Each row is a point on a tangle of strands that fork, close into loops and nearly touch. The rows are in no order.
In the rows, zero is written as 128.
Points whose rows are less than 124 apart are linked; no others are. Some points are linked to none.
zezev: [ 94 114 118 145 132 159 118 155  63 136 115 133 167 147  91 126 126  96
 115  97  95 132 137 106 112  82 130 107 104  88 116 124 146 110 183 113
 200 101 130 157  91 131  95 129 105 127 157 136 148 128 121]
Gamiz: [140 147 116 120 154  73 200 117 154 103  90 167 114 128 145 140 107 126
 104 176 180 116 130 147  97 135 154 131 117  84 102  93 121 103 155 107
  95 112 117 187 157 147 117 120  97 110 156 138 170 163  72]
Robi: [107 141  88 142 143 120 140 133  85 108 108 150 149 202 123 143 112  91
  93 118 124  99 148 112  97 117 121 106  84  77  99 113 162 100 176  85
 185  71 150 147 101 102 100 106 123 106 148 104 159 150  96]
Vit: [111 103 154 125 157 138 133 151 132 147 102 156 167  87  99 120 126 115
 134 130 103 141 161 119  84  45 151  97 116 112 109 126 125 114 170 135
 158 108 126 164 109 154  68 123  76 105 173 130 164 137  98]
zurur: [136 114 115 145 125 133 127 131 109 122 141 115  86 128 120 114 136 132
 145 155 152 160 118 126 118 102 126 118 136 120 178 110 126 165  90 158
 117 112 139 126 184 133 133  95 140 133 125 145 118 149 141]
Gav: [156 147  91 148 103 126 138  93 152 131 136  89  69 177 171 132 151 137
 101 130 182 115  78 152 135 196 120 171 146 147 175  92 108 155  92 117
  97 145 157 132 183  87 121 108 166 127  82 138 105 172 145]
Simu: [ 61 127  90 152 151 131 141 165 104 100 157 123 113 164 119 148 177 135
  34  75  76 132  97 135  79 114 113 153 140  70 126 104 127 155 170  89
 104 185 103 144 147 138  96 152  82  84  78 139 125 175 107]
sulig: [161 157 122 134 112 119 114  87 107 122 107 103 120 174 115 153 109 105
 104 143 136  85 136 153 210 252 130 140 148 165  90 143 138 102 125  83
 107 119 157 128 101 134 187 157 163 128 108 140 114 146 131]
Lepi: [118 144 129 116  88 159 104 167  94 126 146 102 157 130 124 114 124 131
 151  87  91 129 139 124 144 104 106  99 107 104 123 164 152 109 121 123
 155 140 121  76  85 126 139 135 154 125 112  81 112  96 126]
lated: [ 98 117 114 168 125 152 130 138 115 117 125 121  73 166 133 123 172 135
 111 121 131 173  77 149  99  77  96 127 146 112 166 101 117 206 121 134
 118 185 124 134 194 121  95 123 127 110  80 165 116 167 151]
Ruke: [109 100 153 115 121 138 124 145 127 143 148 122 116  96 134 117 129 126
 149 145 118 167 136 119 153 117 137 132 157 156 150 144 128 162 104 170
 123 146  85 101 149 150 158 115 130 147  98 150 115 102 167]
Nivuv: [187 112 125 135 137  84 158 101 177 133 108 128 115 105 123 115 114 124
 128 195 179 110 153 144 140 175 125 144 118 118 158 104 111 113  84 136
 132  70 161 155 154 124 149  98 153 123 175 136 135 126 131]
Seg: [133 142 109  98 155 106 148 118 158 124 112 166 146 156 153 123 106 120
 118 139 118  96 149 125  86 108 132 105  80 121  95 113 145  96 145  98
 136  89 132 128  92  83 115 110 116 112 168  72 152 123  93]
nibi: [173 149 116 155 139 100 132  66 151 119  86 111 125 169 159 125 102 134
 128 153 165  64 131 143 146 192 135 146 101 147 114 120 126  95 110  86
 134  98 168 129  91  79 158 125 154 124 148 118 137 128 106]
Fibo: [134 162 159 146  65 182  74 142  66 147 132  78 164 139 118 128  93 137
 153  43 118 106 123 142 186 142 122 115 163 157  87 153 128 102 119 112
 114 174 150  68  90 137 148 158 171 135 107 140  94 117 106]
vifi: [108 117 164  92 147 141 112 154 197 136 139 152 156  90 125 110 140 133
 128 124  78 143 128 122  61  51 139 100 101 135 109 141 111 108 157 134
 138 130 100 127  77 135  71 148  79 113 162  73 150 119 108]
Zaba: [118 128 165  73 180 125 143 152 171 120 139 169 135  71 117 114 135 113
 115 140 110 144 144 117  66  52 142  99 103 108 110 134 125 120 152 143
 128 107  93 138  98 135  92 142  88 112 172  78 154 135  79]
nuvi: [151 144 120 100 130 147 118 119 155 132 135 129 152 111 133 114 116 143
 178 108 116 120 153 112 109  98 130 105  99 135 140 143 146 112  95 138
 145 110 158  79  95  99 120 128 148 124 156  69 110  76 124]
kizot: [ 81 100 173 126 115 155  95 171 185 146 149 124 167 103 129  99 152 138
 114 117  69 138 110 133  77  54 114 114 113 115 120 160 120 116 166 138
 138 166  84 112  53 146  74 161  82 122 138  62 158 118 124]
nudo: [157 134 165 111 140 143  94 109 180 160 131 122 155  67 121 131 117 144
 194 106  97 122 161 121 130 116 152 119 135 174 121 136 116 118  95 162
 114 143 129 103 100 126 144 133 112 136 165 130 112  70 155]
zeni: [ 89  97 140  94 161 127 144 155  99 116 135 151 129  95 109 128 138 114
 102 144 121 162 142 107 122  80 134 112 129  94 120 142 143 141 137 147
 130 104  79 146 129 165 130 142  93 138 120 121 146 123 104]
buzu: [132  90 183 109 169 107 165 128 181 142 130 170 109  65 123 133 136 120
 144 170 146 167 139 138 127 107 132 135 157 147 143 123 108 172 101 188
 115 125  84 153 193 159 129 109 119 142 134 155 134 111 149]
lolu: [137 143  88  80 157  62 194  94 153  79 138 144 100 141 151 144 132 125
  58 177 170 127 114 152 129 197 139 154 124  91 123 135 132 119 130 116
  74 112  91 163 155 133 164 148 125 127 113 111 147 149 100]
Kefar: [133 136 143 131  85 136 104 150  63 132 145  99 134 114  93 139 110 122
 157  97 117 129 172 119 230 175 139 130 174 169 114 170 148 113 109 148
 131 123 126  83 120 162 163 167 176 145 110 166 100  84 150]
giva: [168 149 127 151  92 161  75 121 118 133 122  84 148 148 140 116 106 153
 176  78 155  96 107 114 136 116 149 139 152 162 136 125  93 100 106 137
 111 125 187  62 108  73 132 114 160 144 131 117  96 125 111]
Dev: [141 113  90 165 118 114 153 108 101 122 107 122 103 160 108 151 120 108
 112 175 179 117 132 145 166 185 146 151 148 121 134  74 118 109 143 100
 133 100 167 182 169 146 136 113 147 126 124 190 133 177 136]
suse: [171 158 146 149 116 140  79  92 151 135  91 119 163 159 154 141  90 145
 157  97 134  53 128 120 124 146 153 129 121 176  82 113 120 104 131 103
 125 138 169 103  74  71 155 121 137 128 155 113 116 116 116]
buz: [123  99 161 175 134 141 155 136 123 157 102 162 100 130 115 135 145 110
 158 156 144 161 111 166 148 118 132 148 176 159 128 107  80 192 139 140
 140 170 125 163 211 156  92 120 140 126  97 221 129 154 180]
gedi: [112 161  61 158 153  86 151 118 128 103 127 137 124 193 141 151 137 152
  45 102 135  89 109 128  69 121 129 145 117  73 119  90 130 127 175  75
 120 148 126 159 151 100  92 109  81  89 123 120 152 180  83]
fase: [145 156  98  94 157  68 184  94 181  89 120 157  98 137 162 131 120 143
  76 160 166 119 104 142  92 169 132 145  96 107 121 115 131 109 120 110
  86 120  99 160 141 101 146 137 110 132 143 104 151 146  90]
Fudo: [143 125  92 178 124 106 162 102 118 115 104 124  82 178 137 150 141 137
  95 153 186 116 101 140 111 139 123 146 145  91 153  74 111 162 129 106
 110 144 162 179 207 122 107 105 127 114 102 174 133 189 120]
kam: [152 108 154  86 176 131 121 111 195 159 155 130 142  39 124 125 129 142
 191 131 113 150 165 102 127  85 139 114 135 164 148 141 121 139  81 186
 121 132 117 109 127 138 124 134  93 123 167 118 109  76 158]
dafu: [108 142 123 109  83 151 111 157 173 128 169 127 141 121 169 104 144 175
 138  75  87 140  87 120 105  92 100 110  92 122 133 148 130 117 119 129
 119 179 104  92 102 129 133 137 126 124 106  56 119 112 120]
guga: [147 155 120 141  91 141  93 107  87 129 116 101 124 159 128 139 112 115
 133 111 134  84 119 139 181 211 137 147 135 164 106 136 140 106 112  98
 101 130 161 102 103 122 170 141 162 130 105 133 109 134 123]
lemo: [ 99 113 126 142 114 156 118 134  98 144 146 112  91 137 118 133 145 103
 109 141 122 161 114 130 173 166 132 158 173 151 138 110 124 161 124 130
 122 147 107 134 160 156 143 124 143 135  74 192 113 148 176]
lov: [136  98 161  96 171 107 147 128 181 149 156 148 121  57 126 127 135 129
 158 146 129 160 151 112 138 112 135 128 149 150 153 145 122 157  87 191
 112 106  94 114 160 153 144 118 113 138 142 132 119  87 152]
sogiv: [135 140 184  74 130 115 134 117 215 141 134 149 119  95 160 145 125 142
 143 116 137 150  92 140 144 193 129 151 146 199 124 143 107 144 119 162
  68 172  87 127 147 130 171 139 120 165 107 139 125 105 162]
baz: [ 85 106 133 135 134 139 137 159 142 107 149 132  99 144 140 109 178 154
  91 111  90 159  80 134  83  65  96 127 120  92 149 132 121 183 148 131
 100 199 103 129 155 132  97 146 102 112  91 109 133 144 138]
Sed: [168 143 163 146  95 160  79 128 120 160 130  88 144 110 114 118 105 147
 177  86 127 107 146 143 175 148 152 135 177 190 115 147 114 118  91 161
  97 146 160  80 126 132 168 144 154 147 129 162 107  91 142]
vap: [114 107 156 123 148 160 117 154 175 159 126 141 173 101 100 119 145 131
 138 128  73 140 141 118  59  27 126  90 108 100 129 128 126 129 159 142
 163 109 134 134  79 131  46 131  84 109 184  91 160 141 105]
Zabom: [109 108 143  93 149 106 139 144  83 114 155 148 143  92  99 149 129 105
 135 142 106 142 187  96 187 142 129 117 147 124 112 185 167 127 128 153
 142 101  77 112 106 160 153 153 144 145 110 126 124  68 135]
zumir: [ 77  93 145 112 139 143 127 152  84 135 135 135 138 101 105 131 130 103
 117 133  94 168 141 106 148  97 142 125 137 120 123 150 134 138 155 140
 139 135  76 142 106 176 133 152 107 144 114 152 140 114 148]
didad: [ 52 129 124 138 108 158 112 178  66 122 169 109 163 146 121 129 145  95
  85  81  65 152 113 118 128 119  91 118 114  88  99 153 155 116 188  96
 173 133  93 126  60 152 115 165 100 124 103 115 132 134 140]
vates: [117  96 136  88 150 103 148 142 111 120 173 154 133  79 123 141 143 122
 135 155 126 155 177 104 171 127 124 123 154 111 135 178 156 149 103 188
 122  83  71 106 142 164 166 134 150 142  95 112 117  70 123]
tiba: [166 135 114 147 125 101 132  83 118 117  84 123 131 149 123 130 104 111
 126 175 158  90 146 141 168 194 150 146 115 128 112 120 130  90 121 100
 140  94 166 153 113 119 155 116 152 130 137 152 139 133 120]
bopel: [119 142 126 141 104 146  91 131 109 133 123 110 138 145 145 115 129 129
 121 105  96 111 111 118 108 125 136 135  97 133 105 134 138 111 147 100
 134 160 133 117  91 107 126 116 116 124 126 112 120 130 126]
vozul: [101 146 141 112  77 155 112 171 147 132 168 110 168 112 144 106 123 146
 135  72  67 131 122 132 127  90  93  94  91 108 105 177 152 112 132 123
 144 171  93  69  80 139 137 149 142 134 101  58 120  97 118]
timen: [167 130 117 137 131 131 107 103 130 122 126 113 141 131 125 107 111 136
 166 134 149 118 141 109  96  85 137 118 105 128 158 117 130 112  92 138
 138  86 185  94 120  91 118  97 150 126 167  94 114 111 121]
Geset: [151 137 131 114 125 100 124 107 120 107 106 139 135 135  96 148 116 106
 134 166 121 101 178 139 204 223 134 137 143 151  97 166 148 111 113 120
 129  95 131 139 111 139 175 150 156 135 126 139 117  93 144]
zar: [ 60 133 107 112 123 138 133 186 104 102 159 140 156 158 127 122 147 101
  70 103  76 132 119 123  90 103 106 118  99  70  86 160 158 115 184 103
 151 113  83 126  79 141 110 158 101 113 110  88 138 129 117]
nud: [ 93 128 115 136 133 135 121 163 125 118 128 147 143 147 123 113 144 127
  87 124  94 123 107 117  64  73 126 114  94  91 111 125 137 127 178 120
 146 143 114 148 117 124  80 114  85 113 138 111 157 151 105]
mifak: [143  91 146  91 165  89 164 136 137 126 179 164 122  83 114 150 148 123
 116 185 148 142 184 114 178 157 122 135 151 118 143 159 144 158  96 205
 130  60  81 120 166 177 165 116 160 143 130 117 122  96 126]
setag: [135 103 115 151 116 109 179 121 126 129 119 152 103 140 112 153 136 104
 107 187 161 143 131 147 159 162 131 148 155 112 133  91 106 149 135 134
 135 100 132 190 196 178 141 108 141 138 123 190 142 169 148]
Zuva: [158 144 185 100 117  98 136 107 214 158 123 140 113  93 144 150 118 127
 139 152 142 121 110 154 159 219 133 171 144 200 125 130 105 142 114 164
  98 144 122 145 151 121 184 118 141 166 123 152 131 114 162]
vidun: [157 150 124  87 127 126 119 102 192 128 127 141 148 108 158 121 115 158
 173 107 122 132 120 114 105 135 124 109  88 152 126 130 129 112  91 131
 113 128 131 104 100  96 151 134 126 142 154  73 110  99 125]
doku: [161 140 113 124 165  99 145  76 199 126 104 164 127 123 174 125 122 163
 142 131 164 114 119 104  78 108 108 106  80 137 140  92 124 106 112 104
 130 115 156 136 113  73 117 106 112 118 178  84 139 145 101]
zikom: [164 151 144 125 117 162  86 128 137 151 131  97 164  93 118 125  95 141
 199  93  99 100 179 132 141  96 149 111 131 158 111 158 132 115  95 165
 132 130 152  81  97 109 136 155 127 122 163 128  97  59 144]
Bufa: [146 156  66 170 137  97 130  94 138 108 121 125 109 193 171 128 132 160
  68 110 159  78  94 109  74 118 115 140  89  92 142  88 122 118 145  88
 118 158 146 148 133  73 104  96 110  96 123 108 137 164  95]
vulun: [147 147 126 139  88 170  92 152 105 137 140  95 169 149 125 117 109 131
 179  76 107 107 146 136 118  79 118 108 116 116 124 157 135  96 125 127
 165 125 160  65  75  84 109 121 161 123 143  81 100  92 117]
kogat: [180 126 114 122 107  93 144 100 165 131 119 114 105 137 128 113 118 119
 127 196 169 106 147 150 179 221 121 147 123 125 155 133 108 127  87 134
 125  77 165 129 139 118 170 126 179 139 143 123 138 121 146]
nula: [188 151 156 154 117 127  91  73 172 146  92 108 137 134 151 137 104 152
 154 118 158  71 110 137 149 185 162 145 132 194 108 111 105 104 109 111
 100 130 175 116 105  85 176 126 147 144 151 139 117 114 126]
sakon: [105 130 145 116 104 153 106 144 158 140 140 119 130 112 158 112 147 154
 136  92  81 142  88 125  99 109 113 133 122 144 127 143 125 131 130 124
  96 209 111 103 109 127 126 137 103 125  98 101 124 121 145]
lifa: [164 133 101 170 149  84 181  78 137 106  87 139 129 156 151 130 104 138
 112 162 195  90 135 130 103 122 139 127 100  82 130  82 130 105 130  87
 132  78 166 177 142 119 114  85 117 105 166 136 157 162  82]
vobo: [117 143 129 132 113 140 136 111 135 144 143 118  86 151 137 155 142 101
  96 156 118 145 105 161 171 213 127 169 175 159 137  96 115 172 123 128
 113 151 110 150 178 139 133 127 161 124  64 185 107 166 170]
lop: [157 123 186 101 142  82 166 119 217 160 120 171 110  78 147 155 117 126
 142 172 159 148 119 165 145 187 130 169 153 171 134 116  78 145 121 174
 108 145 110 163 180 138 141 107 133 152 134 163 133 116 168]
Kolu: [112 103 135 141 136 139 142 136 131 113 144 137  82 129 129 115 146 133
 128 150 142 179  99 133 107  79 104 120 149 115 179 118 122 202 106 150
 113 150 108 139 202 144 121 110 127 131 109 149 125 148 144]
dobop: [134 146  93 124  89 156 117 166  57 112 155  84 142 147 115 107 114 144
 174  95 133 138 147 124 140  94 109  98 124  88 164 169 154 103 100 125
 169  92 161  50 108 111 111 130 179 134 119  91 105 107 110]
Lesop: [ 60 120  99 163 133 168 116 159  28 117 162 100 133 176  94 132 148 105
  88  79 112 163 102 104 141 111 117 128 127  87 137  97 137 122 184  91
 172 142 146 163 117 146 108 152 115 121 113 156 126 162 142]
dusef: [ 91 121 140  91 142 144 128 167 103 129 131 152 168 110 104 128 129  94
 120 117  70 138 174 120 104  78 123  88 110 101 106 170 169 118 162 131
 175  79  90 118  72 134 100 155 114 123 154  84 144  87 113]
bim: [ 92 130 100 155 128 146 124 154  92 120 128 135 151 182 124 131 129 114
  89 102 103 110 114 107  83  93 123 108  91  77 108 119 148 107 202 108
 179 100 139 145  95 107  86 101 101 107 139 115 144 161 120]
pab: [ 94 119 109 154 108 168  96 135  52 133 148  88 107 151 114 134 145 116
 124 117 127 150 114 115 168 150 128 155 158 150 142 104 127 131 128 117
 131 145 140 124 138 137 130 132 152 131  85 167  99 160 148]
geles: [ 84  86 153 142 133 157 109 161  86 156 106 118 156  95 107 122 142 117
 122 130  89 156 136 118 132  65 141 122 145 129 133 138 118 139 168 136
 159 168 102 160 104 169  96 149  78 139 131 172 164 127 156]
Vom: [126 128 142 159 120 135 140 115 142 150 120 151  77 154 134 140 143 109
 120 159 150 147  94 171 139 162 118 153 178 149 137  90 100 191 128 132
 118 166 118 150 206 137 112 117 160 124  72 206 121 172 170]
mefe: [148 139 144 132 135 128  94  95 162 141  93 146 156 119 145 138 107 127
 152 124 117  80 130 132 107 132 165 125 103 170  86 114 116  95 132 109
 121 148 143 131  94  89 140 118 108 122 152 129 130 115 125]
davom: [131 145 147 134 115 147  99 114 161 142 129 110 112 120 160 120 143 154
 150  99 117 122  82 128 124 132 127 139 119 169 127 125 115 137 122 124
  90 197 134 113 131 109 142 123 125 143 104 126 112 128 150]
nedis: [180 155 112 132 138  97 143  63 194 127  93 114 113 142 178 122 110 166
 142 140 174  86  95 130 126 196 121 146  86 162 144 109 113 107  97 104
 113 118 155 125 114  79 162 118 139 136 158 117 136 130 119]
garo: [179 139 124 142 109  95 135  86 125 115  98 114 131 160 108 137 105 110
 113 187 148  78 167 157 214 248 140 153 136 142 105 154 121 101 119  94
 130  88 164 133 103 122 180 152 166 137 137 147 129 129 136]
fuv: [152 149  84 147 140 112 132  81 169 112 111 128 126 165 181 128 128 165
 110 129 166  92  97 114  80 125 116 126  81 124 142  95 130 113 122  95
 126 132 157 128 110  69 128  97 122 120 156  88 141 156 101]
gif: [118 138 123  80 165 119 153 138 174 118 126 178 151 111 122 120 119 105
 121 135  95 128 164 118  73  79 130  95  94 118  99 125 152 114 150 118
 148  80 121 122  87 107  94 129 113 105 180  61 151 123  78]
Vut: [152 148 133  87 167  76 186 117 181  94 112 181 107 102 153 135 119 143
  99 153 172 127 104 143  80 130 146 140 105 119 110  99 111 105 144 120
  85 132  94 173 147 122 113 131 100 121 160 118 155 150  81]
Raved: [ 93 122 115  74 151 113 144 150  94  95 152 148 132 105 121 126 137 113
 114 138 117 151 152  97 120 104 117 104 120  79 124 169 173 136 127 138
 131  86  81 115 113 158 147 141 136 131 109  82 127 100 119]
tizo: [ 77  99 139 142 129 149 113 174 117 135 132 119 143 121 109 110 160 134
  94 122  75 143 105 126  83  64 118 113 110  93 124 140 127 139 184 128
 136 162 101 137  98 157  90 145  78 118 119 116 139 145 132]
Vuri: [162 154 160 122  84 147  97 126 172 162 137 104 126 103 128 124 114 153
 185 102 135 115 112 145 169 181 132 141 158 207 137 132 102 150  87 165
  91 155 144  82 150 132 186 135 161 155 116 141 101 101 159]
tar: [ 96 108 127 117 122 117 135 153  46 116 175 127 132 107  97 144 125 116
 138 128 121 161 189  94 220 145 119 114 165 131 133 174 171 137 120 158
 164  91  86 110 122 174 156 165 164 149  98 149 108  75 160]
ripu: [122 127  82 171 126 137 133 107 103 123 126 101  76 191 138 137 155 127
  87 123 159 130  85 145 119 155 124 151 152 116 155  82 113 165 125 107
 110 158 160 150 193 104  91 104 138 108  75 176 108 187 131]
Sagil: [100 126 102 113 122 126 133 144  64 101 142 119 130 134 112 128 132 111
 134 124 116 151 145 100 149 121 115 105 121  95 136 156 167 123 120 123
 151  95 106 115 112 150 149 139 148 131 116 117 115 108 135]
lod: [104 102 138 153 109 168  93 152  43 150 130  89 138 125  99 122 130 118
 143 102 100 158 132 116 160 105 134 140 156 149 136 130 126 123 140 128
 161 148 127 120 107 150 120 148 121 149 121 174 121 112 159]
Famo: [106  90 156 160 132 153 121 136 116 153  98 137 100 132 108 125 154 126
 158 142 123 158 110 149 123  74 128 135 155 153 143 113  92 179 144 134
 133 190 127 150 175 151  94 125 107 119 102 194 138 142 166]
lapub: [149 124  92 131 120 134 115 133  77 116 141  93 132 143 104 103 119 124
 167 121 153 133 142 112 120  97 130 111 121 102 177 144 141 116  95 144
 151  68 171  82 125 107 121 111 169 127 147  99 108 116 121]
Gof: [ 97 149  67 145 155  88 155 139 130  97 145 140  98 179 132 154 166 151
  39  87 100 110 101 134  72 134 119 159 129  80 120 102 114 149 159  79
  96 185 107 158 159 108  88 135  79  89 106 129 136 171  90]
gusun: [156 139  97 141 104 129 115 106 117 121 134  87  85 156 148 114 140 134
 120 140 167 124 107 134 150 186 124 153 143 137 159 115 118 133  89 123
 104 118 160 106 152 108 152 120 168 138  94 127 118 158 140]
kub: [139 150 159 134  67 160  88 152  62 157 143  78 147 110  96 129  94 136
 162  61 113 121 145 145 217 155 118 118 179 174  99 171 140 120 103 135
 106 162 131  55 117 164 168 172 177 143  98 167  91  98 122]
zuli: [ 80 118 104 153 116 175 100 149  18 125 150  89 132 160 100 118 134 111
 117 101 119 156 120 103 153 115 127 135 138 118 144 116 130 113 154 111
 163 128 148 125 115 129 114 135 134 143 118 161 110 150 149]
gos: [110 119 108 107 113 128 125 142  72 109 157 119 117 125 108 140 135 108
 124 147 131 155 151 106 188 164 126 125 154 127 138 147 151 133 113 132
 141 103 108 116 130 165 167 143 155 139  88 143 111 114 154]
zanom: [106 125 136 121 137 125 117 140 150 127 122 156 134 120 138 115 138 137
 106 126  91 110  96 125  78  98 133 129 101 132  98 124 112 110 171 112
 113 175 103 153 112 123  96 121  79 117 125 119 148 152 125]
dar: [126  98 133 117 144 105 175 133 134 117 131 157 102 105 111 137 132 118
 114 188 160 158 141 129 143 142 130 138 153 110 138 118 129 162 110 161
 126  91 111 169 187 172 145 108 136 147 137 164 135 144 140]
ded: [113 138 184  74 131 125 122 131 180 135 138 143 129  74 155 129 134 137
 136 111 110 152 105 131 145 157 140 142 150 183 106 155 121 129 130 155
  68 181  58 109 118 143 173 150 107 153  86 115 132  98 136]
resik: [146  98 142  96 169  85 184 124 146 109 154 172 115  92 112 141 133 108
 107 198 166 141 172 128 152 152 117 132 139  99 138 133 132 161 105 182
 124  59 106 159 183 176 162 108 137 138 159 119 141 121 107]
nibu: [135 114 197  92 164  87 166 122 214 145 125 182 103  71 131 144 125 127
 148 157 166 162 107 154 110 140 131 142 148 166 130 118  77 160 123 168
  96 162  93 163 189 134 110 126 108 147 138 154 138 120 145]
pib: [116 137 108 120 119 152 126 166  44 115 145 110 152 134  92 116 115 111
 168  98 113 141 160 116 139  95 103  85 120  82 155 173 174 122 127 131
 196  69 138  90 109 119 101 139 169 130 150  96 104  82 128]
Rurab: [ 69  82 171 126 124 153 107 182 141 152 130 123 162  92 128 103 162 141
 100 136  82 157 116 135  96  48 115 125 135 114 129 161 107 143 176 140
 121 183  75 130  76 170  77 178  71 121 122 103 159 134 142]
milu: [156 150 135 108 103 151  95 106 197 144 132 125 139 115 159 125 130 173
 171  83 118 124  85 114 104 143 119 118 102 178 140 130 113 115 107 132
 100 177 140 101 113 112 151 132 124 148 135  91 110 114 132]
pef: [180 132 108 145  95 120 104 102 117 122 125  91 104 155 124 119 113 133
 140 160 174  97 136 149 190 208 132 154 145 152 148 133 105 115  96 134
 117  85 180 106 126 109 162 135 180 142 124 141 123 144 135]
ruvep: [144 130 152 142  97 163  74 137 108 156 133  85 157  91 103 117 107 139
 182  82  98 117 158 132 171 109 146 125 150 170 120 166 126 114 107 165
 123 166 136  71 105 140 145 151 130 133 136 147 108  70 157]
Papun: [156 126 125 149 142  92 154 102 151 120  99 148 110 122 146 128 126 145
 137 151 172 120 112 128  90  99 132 124 110 114 127  87 112 127 135 108
 117 142 152 177 172 123 111  83 114 114 143 143 147 158 109]
Sapi: [ 61 123  93 162 137 157 131 154  60 117 153 102 119 172 120 151 166 118
  52  76  93 147 103 115 117 124 110 144 142  90 130  97 126 140 182  82
 137 176 130 163 132 149  96 151  97  95  83 160 114 175 124]
romun: [ 95 107 161  98 127 131 122 140 129 137 142 131 117  91 150 131 142 121
 113 128 103 161 113 128 149 141 142 145 150 152 120 156 136 146 128 150
  88 168  66 112 125 157 161 139 113 140  75 138 129 114 151]
Tida: [ 70 123 128 102 141 140 144 179  86 107 136 155 157 137 102 121 134  95
  89 121  81 142 139 120  88  78 114  98  92  67 106 150 163 120 184 122
 177  74  94 134  92 144  99 146  97 123 144  89 154 131  99]
zis: [168 158 133 140  90 172  81 125 132 130 132  94 174 145 131 128  89 158
 195  67 136  80 150 126 130  81 134 112 140 148 114 148 106  99 109 141
 136 118 195  51  91  73 117 131 171 141 159  93  93  92 105]
teti: [ 97 118 100 166 134 154 114 139  83 124 144  94  78 189 141 131 170 135
  90  96 124 145  80 138 103 117 109 151 152 111 156  86 119 188 137 108
 119 191 144 129 171 118  82 127 128  97  63 163 102 178 139]
Dad: [ 98 103 150 140 137 159 125 158  96 164  93 144 182 107  99 123 116  97
 126 109  87 121 168 123  95  56 149 101 114 113 104 129 140 107 184 126
 201  96 138 160  84 137  55 125  93 118 185 142 167 119 120]
Gubil: [115 138 119 100 142 143 144 172  78 119 130 143 164 119  89 126 117  96
 154 105  89 138 191 118 122  94 110  86 121  94 122 179 191 126 133 123
 190  73 115 105  86 114 101 152 144 131 148  87 117  72 129]
vimek: [144 131 121 113 158  87 170 108 135 113  99 166 129 112 119 126 105 114
 115 178 155 122 156 136 124 144 142 132 112 103 111 112 140 106 130 108
 121  82 129 170 138 147 131 106 119 116 156 133 151 139  94]
Godor: [157 134  93 154 122  96 161  81 153 118 117 114  75 164 151 135 142 134
  98 163 187 115  97 159 121 182 124 161 136 117 165  89 116 151 107 110
 105 128 151 168 193 101 123 112 146 131 109 159 137 178 138]
Mepi: [149 142 142 122  97 126 100 126 102 135 133 121 125 120 107 145 118 120
 137 131 117 118 154 135 209 213 135 132 161 165 101 161 150 121 110 133
 110 126 118 108 120 156 188 150 167 140  97 157 107 101 154]
muso: [177 124 123 133 150  89 161  86 173 131 113 137 102 105 136 116 118 140
 146 173 191 131 130 127 108 132 115 125 112 112 185  90 117 132  71 139
 126  82 171 152 181 123 133  91 146 124 180 127 134 153 118]
Pamu: [ 96  82 152 166 128 173 102 143  73 160 102 111 126 121 106 124 139 112
 139 120 112 158 132 130 150  88 147 134 159 152 137 111 103 142 156 132
 149 179 121 154 137 154 102 136  98 141 117 193 132 133 175]
fuzeg: [158 144 117 125 111 122 112 114 140 122 135 111 111 129 139 111 128 136
 156 137 147 128 113 125 142 161 134 135 123 149 155 137 130 123  84 145
 109 115 149 102 144 110 158 113 159 145 114 115 110 116 135]
loko: [143 155 130 152  88 176  70 131  84 131 126  81 142 151 130 122 103 143
 151  75 132  99 111 126 156 136 140 141 150 156 111 147 121 108 116 115
 118 156 163  71  99 105 147 127 158 137 111 121  97 130 110]
Mafaz: [164 131 136 137 164  86 158  84 195 128  91 161 123 100 160 135 129 155
 161 145 180 108 119 126  65  83 114 110 103 126 137  70 106 112 126 108
 119 121 167 167 148 106  91  91 111 104 188 116 144 158  99]
duf: [117 140  81 134 138 132 133 130  68 108 112 135 143 176 112 127 112 109
 122 133 129 125 143 110 115 124 120 105  96  91 126 129 164 115 136 105
 169  67 149 129 106 109 124 115 135 119 138 104 143 133 115]
rak: [128 141  97 114 153 105 152 123 116 101 109 156 134 139 129 120 113 115
 115 146 134 122 142 113  94 115 129 118  86  93 114 118 158 112 122 111
 137  94 129 144 121 114 125 113 114 115 145  94 143 135 102]
Notad: [149 123  92 166 130  88 182  95 112 119  85 134 119 165 136 146 113 118
 105 168 189 108 138 141 138 158 141 138 126  84 123  88 126 106 152  88
 132  89 159 200 169 158 121 103 117 124 149 172 154 174 103]
Kisog: [146 116 124 121 117 132 113 132 130 141 140 115 125  97 115 117 130 127
 176 138 125 141 146 121 150 118 137 122 141 154 155 144 131 133  84 170
 123 115 132 105 139 140 148 114 139 140 131 134 104  91 156]
Kop: [151 148 118 102 137  98 140  95 193 119 112 143 125 119 166 126 115 148
 139 130 142 117  98 120 108 171 128 140  90 161 128 123 125 104 106 118
  98 144 123 136 119  90 159 123 115 145 139  99 129 122 122]
miv: [156 111 130 157 137 112 156 109 152 120 122 137  84 123 118 118 135 139
 147 170 180 152 120 138 101  97 107 114 139 109 171  90 117 162  80 150
 120 110 165 153 214 136 125  78 132 126 159 141 131 161 127]
varu: [122 136 161 125 132 125  93 129 182 150  96 165 164 105 148 129 122 134
 137 116  89 101 120 129  82 109 149 122 106 168  78 117 100  96 167 108
 128 170 119 144  88 107 107 113  71 117 147 117 153 126 112]

A fork is a point with three links, a tip a point with one. Leave the first point through the second and follow the links. Name the first fork or tip that comes.
teti, lated => gusun
Kisog, Ruke => Vuri
resik, mifak => Pamu
Lesop, Sapi => Papun
davom, sakon => garo
Papun, Mafaz => zuli
Raved, Sagil => lifa
loko, giva => vidun

A tip is a point with one link. Name the tips that can be reached along the links from each point below, in the order of the rows.
Seg => lolu, nula
Notad => lifa, Papun
pib => guga, didad
kam => Vuri
